A landscape with many valleys, sampled at points; each row gives a point and its height.
From any point a ball rolls to the lowest of the 2 points nearest to it. It stops when none of these is lower. Distance is the straight distance between rows; heights are no part of it.
lisi height 395: [140 176 181 136 114 161 161 181  83 133  94 155 119 155 110 148 159 120
  94 116  97 148 143 108 137 109 159 192 108 117 131 139 116 119 108  72
 114 100 106 146 173 154  96 126 112 112 190 106 118]
boti height 302: [119  88 118 177 143 115 154 126 107 152  98 198 157 146 148 142 121 149
 107 109 121 148 109  67 176 122 148 146 168 134 140 150 108 149  98 116
 135  83 137 117 155 145 137 151 161 166 197  78  81]
subo height 270: [135 168 164  89 113 145 115 138 162 129 178 122 117  97  76 153 124 118
 162 183 136 115 133 172  92  98 130 131 117 108 120 172 157 101 146  99
 135 177 186 121 116 118 136 119  95 116  62 199 137]
fezu height 136: [130 151 170  77 150 169 144 121 112 128  70  72 102  94 110 151 115 109
  97  92 135 171 148  78 104 133 130 168  78 140 127  75 127  82 121 127
 127 115  75 156 143 109 114 109 107 100 150 147 135]
pelus height 198: [142 105 152 101 147 143 104  94 136 141 120  88 107 101 145 136 119 108
 115 118 146 127 156 102 116 135 110 144  92 134 134 104 129 125 129 144
 135 125  94 151 130 109 136 109 125 114 124 157 118]
nuzuz height 349: [116 116 124 158 141 125 152 129  98 148  89 176 150 180 137 157 149 155
 120 137 123 158 112  98 145 121 158 148 155 134 121 144 115 124 101 122
 128  97 116 131 136 135 135 138 143 167 193  79 103]
Div height 317: [151  64  98 114 147 117 108 113 116 155 144  88 131 143 133 127 107 166
 155 134 182 137 117 128 130 145  81  73 149 142 133  90  90 103 128 214
 139 138  68 104 103  92 137 138 145 152 109 110 157]
tupa height 373: [ 94  94  92 168 135 109 127  60  94 107  99 178 140 129 172 135 116 146
 106 121 114 140 128  99 155 142 158 160 156 141 137 158 143 165 109 127
 119  87 153 135 111 128 197 134 156 160 194  95 119]
ludo height 803: [118 106 107 124 143 122 120 150 134 154 112 137 139 151 118 124 139 106
 157 144 134 115 104 127  98 122 145  96 130 131  97 110 129 112 109 141
 127 134 110 131 119 119 117 138 128 146 115 123 125]
fudu height 353: [ 98 100  82 149 140  82  89  49 106 101  86 156 139 151 170 111 120 148
 114 132 100 132 134 123 167 156 155 158 146 144 143 155 151 154 102 153
  88  87 164 126  89 117 195 134 179 146 185  79 136]
nub height 742: [152 168 133 103  94 116 137 201 112 128 126  89 107 218  95 128 158 136
 154 142 129 122 149 171 116 155 122  87 107 125 105 101  81  78 141 129
 128 161  77 128 129 123  76 118 120 134 110 104 172]
Gokun height 126: [131 136 140 102 145 128 110  47 137  79 139  62  93  98 175 133 113 156
 106 113 142 154 168 150 175 175  95 152 124 128 149 124 151 138 155 179
 122 135 129 133  86 102 153 104 128 113 113 125 155]
Nadum height 179: [118 131 131 144 110 100 127  83 147  92 183 138 105 146 137 126  96 191
 126 113 134 158 142 181 221 175  83 121 167  91 154 191 129 126 175 160
 142 137 154  89  95 113 134 116 135 136 127 110 139]
vefub height 168: [149  72 156 115 163 141  94  82 148 149 164 106 116  75 154 134 101 114
 121 120 162 124 146 112 143 135  81 142 119 123 154 118 126 136 145 152
 150 125 108 131 131 104 142 107 132 112 120 166 109]
gep height 625: [145  91 121 145 143 133 126 175 151 164 173 101 153  91 111 118 128  53
 144 127 159  74  85 137  62  63 100  70 145 154 120  81 112 139 137 116
 159 157 117 110 149 154 116 135 117 113  71 158 114]
dilu height 293: [121  54 120 150 141  96  58 140 178 181 154 181 144 118  91  84 110  94
 183 122 109  97 102 128 151 123 102  99 146 104 169 161 137 140 110 159
 135 110 156  72 128 120 123 143 147 115 114 149  71]
nul height 176: [141 131 156 109 149 168 134 109 101 124  52  83 102  79 152 123 121 131
  82  62 118 170 163  43 142 145 122 185  83 139 153  86 116 119 116 130
 126  89  78 154 155 126 124 122 119 100 157 127 123]
Vede height 412: [102  97  73 118 161 113 112  94  96 129  90 110 137 146 156 146 150 106
 150 159 135 117 129 119  62 146 186 113 111 165  91  67 135 117 100 143
 104 131  92 162  99 107 181 127 139 166 134 116 162]
sike height 319: [153 170  98 119 111 109  95 106 106  78 151  57  88 143 185 119 148 118
  97 158 125  85 177 177  80 155 147 144  94 183 105  99 131 156 131 124
  90 139 108 170  92 116 159  96 126 118 124 132 186]
seto height 354: [122 199 158 131 105 149 171 129 122  86 161 140  99  98 137 157 143 146
  92 125 117 145 152 156 136 117 134 189 126 112 131 163 156 144 164  78
 131 137 153 152 139 154 132 109 102 123 139 144 132]
lari height 113: [149  57 169 122 158 148 116  89 155 160 183 137 135  88 151 146  90 138
 125 118 159 147 128 102 171 133  49 144 146  98 172 143 101 124 158 151
 169 125 111 110 150 118 122 107 127 126 125 153  98]
rut height 320: [129  92  85 146 137  80  77  67 110 115 119 110 133 164 183 121 133 157
 109 152 120 102 143 132 145 162 137 145 149 172 147 121 111 159  95 159
 101  93 124 136  88 120 175 116 180 151 168  88 155]
nelu height 109: [132 117 154  81 147 156 135 132 157 149 167 119 145 107  63 149  99 125
 173 160 159 154  99 127 104  89  89 103 135  98 133 155 128  74 152 142
 155 174 138  98 121 105 133 130 101 117  70 179 140]
gike height 419: [102  66  73 134 163 100  69  82 131 143 112 127 131 114 144 105 123 107
 168 144 129 101 105 135  95 131 163  99 136 140 121 111 160 133 106 172
 104 123 135 115  77  98 179 143 143 138 108 122 128]
Fas height 231: [153 132 200  85 134 168 140 148 160 142 169 107 121  90  81 155 100 106
 125 132 152 131 127 136 122 107  67 134 108  99 147 136 120  95 150 101
 175 159 132 115 165 141  94 107  95 100  70 192 118]
nis height 118: [138  86 164 124 131 125  89 132 160 171 146 177 134 161  89 121 112 131
 166 131 128 138 120 128 175 129  85 123 137  77 162 179 114 105 132 143
 152 130 141  87 146 112 100 134 139 120 129 133  95]
Lotil height 509: [100 105  89 137 140 106  83 106 119 129  42 151 129 133 143  91 135  95
 139 114  81 107 122 103 123 132 172 135  93 138 123 124 164 147  88 133
  96  92 145 134 114 129 156 153 154 122 145 114 113]
mevel height 350: [136 182  79 133  90 114 141 139 111  80 128  68 105 145 177 106 143 130
  90 127 137  97 153 167  99 156 147 121 117 181  93 106 129 157 130 122
 108 135  97 163  97 137 133 114 126 139 114 124 171]
Dopop height 396: [ 96 126 122 123 150 134 174 132  91 147  66 145 141 184 113 152 149 162
 133 126 125 181  98  98 134 131 159 130 140 128 113 129 118  82 107 148
 113 111  90 129 121 118 119 139 126 154 174  79 136]
Bif height 300: [161 139 189 142  97 142 164 194 155 154 171 145 155 130  92 127 126 100
 102 105 135  97 113 138 130  97  80 110 121 101 139 122 102 147 154  80
 177 141 150 106 199 181  56 128 119  89  98 164  92]
tifo height 451: [107 139 104 135 135 121 126 157  91 139  66 155 132 178 138 140 171 108
 133 151  98 125 127 114  90 123 185 137 101 148  88 101 127 113  83 102
 104 110 109 158 122 142 130 139 132 152 161  94 134]
govol height 153: [110 123 112 135 127 168 186 130 122 103  91  97 142  50 143 108  85 124
  85  54 165 146 101  66 125 116 110 121 138 146 128 104 129 134 152 124
 144 124 107 137 151 136 115 130 117 120 115 135 117]
teli height 400: [133 175 148 129 110 103 103 100 145  88 172 188 103 131 116 132 129 140
 130 153  84 136 165 177 180 136 135 189 107  99 155 209 177 153 148  97
 111 134 204 125 129 145 140 115 131 107 147 140 117]
gafe height 131: [167  84 143 131 127 135 110 128 120 165 172 114 131 154 148 152 136 144
 126 153 167 122 142 138 123 132  98 117 149 136 139 104  82 132 123 154
 146 131  71 132 145 112 123 110 138 152 145 124 125]
Zege height 730: [166 144 150 108 110 137 150 188 117 145 140  87 122 192 115 149 154 136
 130 142 154 127 143 148 110 144 112 104 115 129 104  86  79  99 137 134
 140 153  59 137 147 130  89 115 115 143 130 117 151]
Fof height 774: [116 153 104 107 125 110 110 168 120 122 102 114 112 183 114 114 157 108
 172 155 115 123 126 158  94 142 167  99  94 137  78 111 147  94 116 131
 104 145 118 144 101 114 107 134 134 129 115 112 157]
Vunok height 420: [150 183 155 159  74 113 159 198 146 128 158 164 135 193  99 135 145 138
 119 142 114 102 135 179 161 123 115 112 139 104 133 148 103 132 152  81
 144 137 138 120 158 161  74 124 134 126 140 115 104]
bezi height 313: [103 153 100 106 120  99  96  86 132  86  92 100 110 142 137  87 115 134
 146 120 115 127 125 160 147 159 143 114 110 130 114 147 181 122 135 169
  89 128 152 123  85 103 133 145 144 110 108 112 151]
zutuv height 368: [ 92  73  83 155 140  96  74 123 172 158 144 176 145 106 105  90 113 100
 181 127 103 103  87 132 129 124 131  94 158 116 143 162 159 145 109 158
 117 117 171  73  93 120 139 155 145 127  99 134  88]
bimi height 286: [106 173 161 140 126 155 193 147 129 120 131 184 156  93  78 133 115 158
 128 122 101 179 109  93 151  87 145 167 148  82 134 186 155 123 137  89
 130 126 199 102 146 141 115 165  98 119 130 145 115]
Novun height 210: [139 126 132 151 110 100 126  97 137 113 173 149 117 173 142 139 120 176
 125 130 132 147 142 165 201 165  99 129 167 115 151 177 115 134 150 145
 136 115 139 108 107 115 134 112 152 151 163  96 122]
vife height 488: [115  75 126 121 159 129  95  63 129 160 163 160 145 147 123 170 124 165
 168 178 149 156 112 127 128 116 133 132 167 108 139 158 133 112 130 169
 127 143 138 114 106  80 172 124 142 153 150 122 122]
Taf height 250: [106 167 139 137 111 147 198 152 142 116 129 156 144 109  93 117 111 150
 128 101 127 158  96 118 152 112 121 125 147  89 122 178 149 123 150 109
 145 139 169  97 137 139  97 157 106 118 108 140 120]
Muni height 355: [137  78  88 131 152 109  93 105 103 149 123  95 132 142 171 140 147 119
 125 157 146 102 141 119  76 148 152 115 128 170 117  64 108 143  99 156
 116 119  75 159 111 111 173 120 147 161 138 118 153]
tazaz height 329: [ 96 181 165 121 132 145 151 129 121 139 116 199 151 128  69 151 150 148
 151 166  83 177 125 111 121  87 177 170 131  82 124 197 154  99 115  90
 106 132 201 113 121 121 148 158 108 131 145 149 124]
tofud height 243: [177 102 142 131 132  90  39 101 132 157 142 121 115 184 156 120 149 132
 128 162 103  88 182 139 160 148 105 157 111 145 172 118  93 157  96 149
 106  90 114 136 136 119 131 101 166 118 175 110 126]
kov height 82: [ 87 150 105 146 129 175 201 151 103  99  52 123 162  55 119 117  91 121
  96  69 146 154  82  57 106  90 149 127 146 131 113 104 140 126 130 105
 128 123 127 135 146 136 119 157 106 115 123 125 123]
Foli height 236: [128 138 157 121 135 149 190 128 150  88 141 132 107  47 132 106  76 151
 101  58 134 168 123 106 186 156  69 139 132  93 147 151 147 130 178 119
 165 142 148 107 155 153  90 125  99 105  81 159 119]
bonu height 247: [148 141 150  95 134 141 107 119 126 133 141  94 100 111 131 150 137  92
 119 151 146 108 159 138  71 120 145 143  89 140 108  97 136 121 130 108
 125 147 100 171 132 112 143 101 113 121 116 167 137]
piru height 158: [151 101 123 102 138  97  31 117 133 143 140 122 113 186 113 129 146 137
 204 192 130 126 139 174 123 145 137 100 115 121 144 102 127 101 118 186
 100 150 136 118 109  75 139 123 154 131 143  93 155]
dab height 208: [106 151 130 129 123 168 193 128 136  67 104 114 117  15 134 104  64 139
  96  41 148 176 106  72 163 137  96 142 128 114 138 136 155 127 169 120
 151 135 143 120 148 141 103 134  93 104  94 153 121]
zivul height 439: [106  74  85 141 150 103  67 111 155 153 147 149 138 119 112 104 113 119
 192 147 133 111  87 156 118 125 126  76 163 121 136 143 147 122 116 185
 118 129 150  77  77  95 146 149 144 133  97 125 115]
Lere height 442: [147  88 140 152 134 124 129  89 146 117 194 157 118  62 187 117 100 135
  78 102 135 113 159 108 174 152 100 152 150 139 165 139 131 191 144 112
 146 113 147 134 154 152 145  96 138 122 150 154  99]
zot height 453: [147 158 149 144  93 131 151 174 148 148 191 161 152 170  98 163 153 152
 144 177 147 105 114 181 127  98 117 105 163 107 125 148  94 124 153 102
 148 166 148 116 139 141 104 123 119 140 127 125 120]
siz height 672: [ 93 145  85 147 136 139 188  97 123 121 164 138 158 117 134 184 139 159
 131 178 161 128 109 144  77  95 168 108 182 136  87 125 132 128 150 116
 125 162 140 149  92 117 182 125 117 170 127 130 152]
Nesi height 457: [146 104 137 138 126 123 129 117 148 120 151 160 118  58 158  81 101 125
  97  75 117 117 148  98 185 159 100 137 120 124 159 145 143 178 140 117
 143 105 145 122 160 160 111 118 133 102 131 153  90]
muzab height 200: [148 109 150 133 145 150 133 109 108 123  76 108 106  77 176 120 122 147
  79  56 107 168 169  36 187 157 105 187 103 132 168 111 108 146 119 126
 133  78  99 147 161 136 121 119 133 107 177 116 112]
dokig height 259: [120 155 145 114 116 136 160 110 146  81 140 122  97  85 133 109  94 148
 105  85 127 154 143 145 177 158  86 136 117 101 141 165 159 129 168 131
 150 141 147 117 129 132 103 125 108 106  84 155 125]
kupi height 281: [143 180 176  94 127 161 138 132 124 114 152 101  95 105 132 176 148 102
  91 150 137 121 169 146  75 113 140 178  94 134 115 105 129 125 151  72
 131 142 108 183 150 135 132  85 100 116 137 167 131]
Tig height 830: [114 105 104 133 132 124 104 130 147 144 123 130 123  97 126 103 124  79
 139 115 121  90 116 124  96 124 142 116 122 130 116 123 156 152 114 125
 124 123 137 124 120 129 139 136 123 121  98 155 109]
zosob height 361: [107 187 167 118 123 141 129 106 128 123 149 182 129 114  99 169 148 132
 139 177  86 149 155 136 112  92 170 201 120  90 137 190 162 125 131  71
 108 138 201 134 126 128 169 134 109 124 140 168 125]
linil height 49: [143  80 182 113 146 141 120 108 150 156 135 151 124 141 118 127  93 147
 131  96 129 167 128 101 203 150  68 142 127  74 169 166 109  99 151 149
 159 119 122  87 155 110  97 124 128 116 136 128  99]
vok height 378: [146 160 160 165  95 124 156 214 148 156 146 176 162 166  83 141 162  99
 125 144 104  95 112 147 121  80 143 110 133 112 113 126 101 144 120  67
 154 134 164 126 173 175  66 140 130 112 132 125  86]
rulal height 699: [ 95 147  71 145 124 114 166 134 116 110 126 135 148 142 153 146 148 138
 130 162 142 111 104 161  85 122 178  95 158 155  70 117 135 137 124 118
 114 145 131 150  91 133 153 136 125 163 122 108 146]
dozef height 465: [ 87 112  75 125 161 118 132 124  84 135  50 140 145 162 144 147 160 111
 144 146 110 135 111 101  69 132 197 115 107 155  87  79 132 107  82 123
 104 116 104 157 114 126 156 146 132 162 147  97 147]
diz height 431: [ 95 143 121 127 142 159 185 109  81 124  60 106 123 142 126 151 135 177
  99  82 133 204 105  81 139 134 147 158 141 136 126 120 128  92 124 147
 110 111  82 141 126 117 140 132 112 152 179  81 154]
nase height 489: [161 126 169 152 120 113 119 155 134 138 141 200 124 142 121 114 127 126
 111 105  94 127 157 102 193 135 116 167 116 112 158 163 123 162 116  89
 142  92 142 118 187 157  93 127 143 119 180 125  79]
Labib height 863: [147 137 155 108 118 147 130 184 128 150  87 116 112 130 117 101 145  72
 114 100 118 101 138  96 101 124 134 129  77 135 114  97 123 122  99 101
 134 109  99 146 162 144  82 138 124 104 121 146 108]
gater height 227: [142  91 132 161 122 126 147 121 105 122  94 145 125 108 172 108 113 163
  86  63 113 158 148  47 208 161 115 161 143 140 165 139 102 160 118 122
 131  71 114 124 162 157 122 127 154 138 194  87 106]
vak height 422: [112 141 146 118 127 115  80  89 156 120 144 178 121 127 105 126 126 123
 158 150  90 137 136 144 149 125 147 167 113  92 145 195 188 137 128 121
 107 130 202 114 112 109 148 134 140 105 126 149 109]
Tidog height 292: [163  84 103 117 139 108  64 140 105 149 151  97 115 160 147 142 158 119
 161 179 144  95 156 144  69 139 152 110 112 160 116  64 103 129 102 156
 117 136  85 156 118  97 152 111 138 150 136 121 161]
sepop height 415: [126 158 155 126 124 146 132 158  93 137  84 163 120 159 124 148 162 104
 110 144  96 128 139 113  96 105 175 177  94 124 112 126 123 121 101  75
 109 106 117 161 155 146 124 132 123 126 180 115 120]
Dav height 330: [ 83 202  78 140  89 132 189 127  82  57  76 103 104 138 147 118 144 168
  99  99 120 163 121 145 140 144 170 137 137 160  90 156 152 116 144 130
  92 132 123 155  85 139 142 135 117 149 145  81 171]
Lesuf height 306: [ 90 182 106 126 102 134 180 103 111  63 108 113 104 110 141 118 116 169
 111  85 124 176 121 142 167 148 138 143 135 126 118 170 168 125 160 144
 120 136 141 134  95 121 133 137 115 131 131 102 150]
gefi height 547: [102  61  97 120 170 115 105 100 120 169 121 162 156 171 114 153 138 154
 189 170 145 156  82 116 118 128 143  94 153 116 114 124 125  92 107 187
 119 130 110 115 102  91 149 142 147 160 143 100 130]
nup height 579: [112  83  63 159 141  94  76 138 129 148  86 134 137 130 164  92 151  82
 133 135  93  61 116 126  86 144 169 103 123 176 118  84 120 168  84 122
 109  95 110 135 107 150 156 134 144 147 122 110 113]
Zap height 56: [168 114 157  90 136 108  25  95 150 124 142  85  95 125 136  90 124 105
 149 143 122  87 169 164 141 151  98 119  80 130 155 111 144 140 124 167
 113 125 137 128 115 101 128 121 135  84  96 142 140]
Sir height 374: [132 207 189 124 111 169 169 166 109 121 135 154 114 115 101 171 155 122
  89 133 103 143 150 133 115  94 159 205 106 108 134 148 136 129 136  50
 128 127 141 153 168 157 113 118  95 109 160 144 125]
bep height 485: [132 143 155 132 120 141 175 172 151 162 169 152 186 161  75 160 146 135
 159 179 143 127  85 144 109  70 117  96 167  95 115 144  92 101 144 112
 160 169 162  98 142 143 111 135 111 135  97 136 125]
kib height 258: [129  94 110 170 123 105 158 133 105 129  76 173 140 135 151 104 114 170
 105  66 116 163 116  63 209 153 134 136 161 142 147 159 113 142 108 132
 140  76 131 106 153 151 117 148 163 158 191  69  95]
budap height 399: [ 93  97  90 163 130 140 153  64 103 108 113 163 143  82 179 136  99 132
  88 104 135 126 126  82 122 133 153 153 169 141 139 130 130 169 120 107
 130 102 143 152 130 142 198 130 139 161 173 120 110]
Vogem height 364: [113 109  87 110 147  98  72 101 132 122 100  95 122 134 135  98 123 117
 175 141 124 111 111 150  99 146 158  84 113 143 105 106 171 120 119 182
  94 134 130 120  72  92 151 140 145 126  97 112 153]
kef height 877: [146 125 131 115 129 150 137 156 105 148  59  85 120 127 149 120 146  92
  91  96 127 111 142  69  91 127 137 135  86 161 119  74 106 129  92 113
 127 101  69 165 157 141 112 129 132 122 138 132 123]
Vogid height 192: [117 179 126 131  95 154 185 182  92 107  56 120 121 137 121 114 145 121
 102  90 109 139 114 102 120 120 158 133 107 136 102 119 136 118 105 100
 120 111 102 143 146 153  85 153 117 115 139 106 130]
digam height 334: [135 168 155 129 113 141 155  95 126  83 190 109  91 104 168 170 141 153
  84 134 133 144 171 180 151 144 112 181 139 130 132 148 135 152 170 109
 138 144 129 162 116 139 152  80 110 139 141 136 140]
sil height 711: [161 120 141 102 130 154 181 164 119 143 134  58 143 146 120 141 120 125
 106 109 184 132 117 113 106 125  77  88 122 138 110  66  77 103 149 144
 163 154  46 127 152 137  91 117 111 134 107 131 145]
paz height 285: [137 169 129  90 134 126  97 112 105  96 128  76  97 135 140 147 153  90
 130 170 128 112 175 158  58 137 172 150  70 152  92  96 154 117 134 109
  98 155 116 181 110 108 166  99 116 120 127 146 179]
suz height 246: [128 114 109 160 112  93 120 106 137 107 166 156 128 137 161 110 114 156
 103 128 125 109 140 151 175 157 119 132 163 144 142 165 131 172 128 127
 130  99 147 118 113 135 145 118 157 143 162 116 116]
bezu height 408: [120  85  69 124 145 107 117 130 132 144 134 113 132 142 119 112 103 154
 178 138 171 139  82 158 118 136 101  45 158 133 114 112 117  98 133 200
 134 148  96  91  83  94 124 149 137 156  89 105 150]
gen height 481: [103 126 108 132 124 128 131 109  98 114  46 140 127 132 148 105 126 140
 118  92 108 154 119  80 149 138 154 148 117 133 131 140 148 129 101 145
 105  91 119 134 122 126 133 150 148 131 159  98 119]
nidu height 199: [181 111 136 122 120 111  80 123 125 151 146  93 109 190 147 135 143 151
 123 138 126 119 176 132 159 167  91 133 121 136 157 110  77 130 117 163
 128 118  79 124 130 114 110 109 146 131 151 108 139]
Rinom height 12: [179 130 156  87 123  98   4 104 152 121 158  85  81 160 123  96 119 126
 170 163 114  91 179 194 156 158  92 106  93 120 179  98 115 127 128 178
 106 140 142 117 120  88 118 114 141  93 106 114 166]
gem height 383: [127 201 174 124 102 131 140 142 131 100 150 194 108 125  88 149 144 143
 132 147  74 153 158 156 158 110 151 204 104  91 139 213 169 135 137  67
 118 136 202 124 149 155 125 129 114 112 139 151 117]
roboz height 100: [153 121 132  98 142 111  68  54 143  98 147  65 101 116 171 102 111 141
 120 127 129 108 169 160 168 174  94 130 112 139 157 110 145 152 136 185
 114 119 131 126  89  96 147 110 139  94 104 122 154]
zokup height 338: [154 157 177 138  88 134 143 219 157 154 155 149 138 151  74 115 154  77
 129 132 112  78 119 155 109 101 117 105 111 109 122 120 116 138 125  66
 154 146 155 125 181 176  59 131 116  96  96 154  94]
Razud height 226: [162  48 114 140 143 128 109 115 129 165 168 100 143 127 164 118 106 152
 128 119 173 117 123 115 148 140  61  84 162 150 156 105  73 133 128 179
 151 121  73 107 133 114 128 129 152 150 127 120 128]
Zil height 578: [128 110 134 134 134 135 130 176 164 169 164 132 158 106  84 123 132  70
 164 142 132  95  83 129  81  75 120  91 146 118 116 120 126 124 123 115
 149 151 153 101 147 145 112 144 113 121  70 162 103]
Vavup height 452: [127 104 149 112 139 123  77  75 150 142 177 164 127 134 118 158 126 147
 161 175 131 141 134 147 139 122 124 157 144  99 152 183 145 128 136 150
 125 144 166 118 114  94 158 115 133 129 135 140 115]
Rotep height 234: [148 198 134 129  87 137 168 195 102 111  93  95 109 189 130 124 162 128
 101 100 102 135 152 139 134 141 138 138 100 146 109 118 105 114 117 109
 112 116  83 149 147 155  75 129 120 129 150  98 145]
kalik height 689: [150 132 146 120 131 159 192 169 134 140 139  70 161 103 115 140 111  89
  90 101 178 117 103 110  78  85  88  93 123 148 103  65  98 119 155 107
 170 151  82 139 168 154  88 117 111 103 101 151 124]
somu height 150: [119 127 124 130 126 107 127  58 131  69 158  97 100 113 177 115 102 179
  96 100 126 156 158 157 212 188  94 143 149 128 155 160 144 151 158 168
 123 116 148 115  88 115 153 102 140 125 133  98 152]
giri height 312: [147 159 152 128 115 141 133 107 131  99 181  99  91  96 177 148 140 121
  74 145 146 100 179 166 116 136 111 167 118 157 128 114 128 166 150  96
 134 133 110 177 136 138 142  82 108 118 123 161 133]
mufuz height 755: [135 171 117 100 104 106 103 201 120 120 110 106 107 215  89 119 173 117
 190 162 114 123 142 181 111 157 151  78  87 123  97 105 110  64 126 123
 111 160 112 131 114 110  83 121 133 130 114  99 174]
vig height 849: [133 128 154 119 117 142 132 161 151 143 124 142 123 117 105 106 123  94
 129 102 124 115 119 116 123 117 110 129 103 113 127 136 140 130 119 111
 138 124 134 127 155 146  90 140 119 106 106 153  97]
Didoz height 180: [135 124 152 111 138 152 151 127 165 139 179 117 140  82  98 138  93 113
 138 130 159 128 106 136 116  94  80 118 136 106 135 149 137 115 161 124
 164 162 145 109 141 130 119 132 106 119  68 186 118]
Selob height 77: [115 157 161 100 148 180 173 129 123 133 106 114 119  91  95 160 113 117
 106 113 138 159 116  95  89  98 145 164 114 117 117 111 132  94 139  96
 133 130 111 146 144 120 125 124  98 111 139 155 130]
gigo height 683: [ 97 122  48 171 121 107 144 156 118 117 113 116 155 129 171 111 143 117
 121 137 145  85  96 156  89 132 169  68 167 192  86  84 114 157 102 131
 122 126 109 143  97 148 131 141 136 172 103  97 139]
rit height 224: [152  89 140  86 145 117  62 115 113 154 137 108 122 178 120 159 155 131
 178 186 139 139 149 131 101 146 145 124 100 126 130  89 117 102 116 174
 106 144 100 138 129  80 152 115 142 128 153 109 163]
pem height 471: [152 114 146 146 115 110 134 144 159 131 157 178 125 108 131  85  97 133
 111  77 114 120 147 116 203 156  89 128 126 103 155 155 125 155 146 111
 154 110 144  97 175 160  79 126 138 112 135 148  88]
kepe height 267: [157 138 202 113 116 157 152 176 162 141 167 140 124 112  85 130 105 108
 106 101 134 122 134 136 158 118  60 131 107  85 153 141 113 117 161  89
 177 150 145 102 194 167  68 115 104  91  78 178 104]
rabok height 209: [139  92 135 148 117  90  40 144 173 161 168 176 121 152  80  95 100 122
 183 143 112 100 117 174 173 137  87  86 140  85 181 159 125 121 123 155
 137 124 154  81 132 104 105 130 148 117 113 140  90]
fune height 78: [156 141 117 106 115  85  26 138 143 118 144  95  91 183 109  91 120 138
 195 178 114 105 148 210 128 157 121  75 107 120 154  97 120 101 133 178
 101 154 146 111  96  79 117 127 152 116 110  98 175]
bot height 146: [114 160 133 152 113 166 183 183  98 106  59 135 139  85 119 104 121 110
  91  65 127 136  99  71 118 105 147 137 117 128 113 108 144 140 112  90
 129 111 114 133 171 157  86 159 111 102 131 126 111]
Buv height 494: [103  88  92 124 149 104 113 127 133 159 133 159 144 181  98 140 125 168
 199 169 147 157  80 150 142 131 115  65 163 110 117 143 110  82 125 193
 129 146 114  93  90  89 124 153 139 154 121  96 142]
gebip height 588: [ 97 159  94 152 128 121 163 155 153 135 167 139 179 104  99 135 150 104
 164 173 124  95  88 162  59  65 166  81 164 129  79 127 134 143 131 100
 129 167 188 114  99 146 152 154 108 143  59 156 131]
datep height 651: [108 156  97 156 117 136 187 107 143 113 191 113 157  82 135 160 126 143
 116 162 167 105 103 166  79  87 143  99 184 138  90 133 136 153 162 109
 137 175 161 141  97 130 171 132 110 149  89 155 146]
nunub height 624: [107 137 108 159 122 130 173 132 161 129 196 118 190  67 107 131 117 109
 140 149 149 103  96 151  79  61 120 100 177 129 112 142 137 155 155 111
 146 170 194 106 123 148 161 147 108 132  59 191 124]
Gazuf height 139: [108 167 147 113 142 172 198 162 117 139  96 140 146 134  82 157 136 131
 120 132 135 158  91 101  86  87 157 127 128 114  93 125 128  84 126 102
 124 134 116 137 136 131 112 137  98 120 139 130 136]
lida height 526: [122 127 140 129 135 131 149 180 154 169 169 146 200 130  62 140 154  99
 183 182 121 124  84 136  81  43 130  87 159 105 111 132  99 106 119 111
 150 163 182  93 141 153 121 141 110 131  80 156 120]
Rotu height 664: [152 113 132 133 120 142 158 186 139 149 133  83 148 104 116 108 120  64
 113  95 162  86  97 122  83  90  99  74 118 150 102  74 115 132 132 118
 155 145  92 127 159 159  88 136 118 112  83 152 114]
lig height 421: [116  86 107 168 130 136 139  77 119 118 144 179 142  50 178 119  93 121
  82  97 135 111 140  76 135 134 138 160 158 137 157 124 126 193 126  87
 137  98 158 146 154 157 181 120 133 141 166 147  97]
simag height 536: [117  71  79 139 145 107  79  90 109 149  38 126 137 119 166  94 139  90
 121 106  92  88 131  84 103 146 165 132 101 161 135  91 127 152  82 142
 108  79 117 145 114 136 180 143 151 137 142 114 113]
Zuk height 628: [115  99  54 167 131  91 111 164 119 141  90 113 149 149 175 102 157 109
 127 138 115  73 114 132 102 146 163  86 145 195 108  69  92 163  77 128
 122 101  91 138 114 159 126 135 152 164 117  91 131]
fak height 458: [105 123 106 142 129 151 154 103  72 106  25 106 122 107 157 127 126 161
  90  68 120 178 127  38 154 142 152 170 122 151 145 116 124 121 106 136
 112  85  93 148 135 126 146 136 132 145 176  87 138]
lonez height 351: [109 206  88 119  88 114 160 130 103  66 106  85  96 163 153 120 151 154
 118 122 120 143 140 178 121 152 160 129 115 159  82 139 151 118 146 129
  86 144 113 153  81 133 132 124 126 138 132  98 178]
zumep height 284: [112 170 139 101 114 134 135 101 128  84 116 105  97 120 132 115 115 143
 124 103 119 157 142 152 153 152 123 140 102 108 125 158 169 116 151 145
 119 135 137 130 107 116 119 132 119 107 112 126 143]
Pev height 196: [105 155 140 135 137 162 216 147 131 135 123 132 172 125  93 147 124 150
 121 119 150 163  75 105 113  86 127 111 160 109 107 136 123 103 148 122
 141 145 133 114 138 136 111 148 105 125 126 129 128]
mubu height 194: [107 130 137  86 146 140 118 126 153 145 144 131 138 108  56 138 121 106
 186 163 132 144  97 129  81  95 134 112 124 104 108 162 158  85 126 134
 127 167 175 108 103 101 142 145 105 119  71 179 133]
Moz height 283: [164  99  97 143 137  83  49  85 121 136 123  92 118 174 184 112 150 134
 106 155 105  76 168 125 138 160 121 150 121 182 164  97  98 173  85 146
  93  91 114 142 105 124 163 109 169 125 163 105 155]

Call two points neighbours if one is among the 2 nearest of the other. Go from one point of each pair to the other, from neighbour to neighbour, staying as low as possible. Name the highest point that can't be avoided.
linil / Rinom => dozef
gafe / Selob => gefi
gafe / gebip => rulal
bonu / kov => lonez

For each start below, name the point where the ball stops.
gep => nelu
dozef => Rinom
vok => nelu
lonez => kov
vig => nelu
fudu => gafe
gen => Selob
zosob => Selob
gefi => Selob
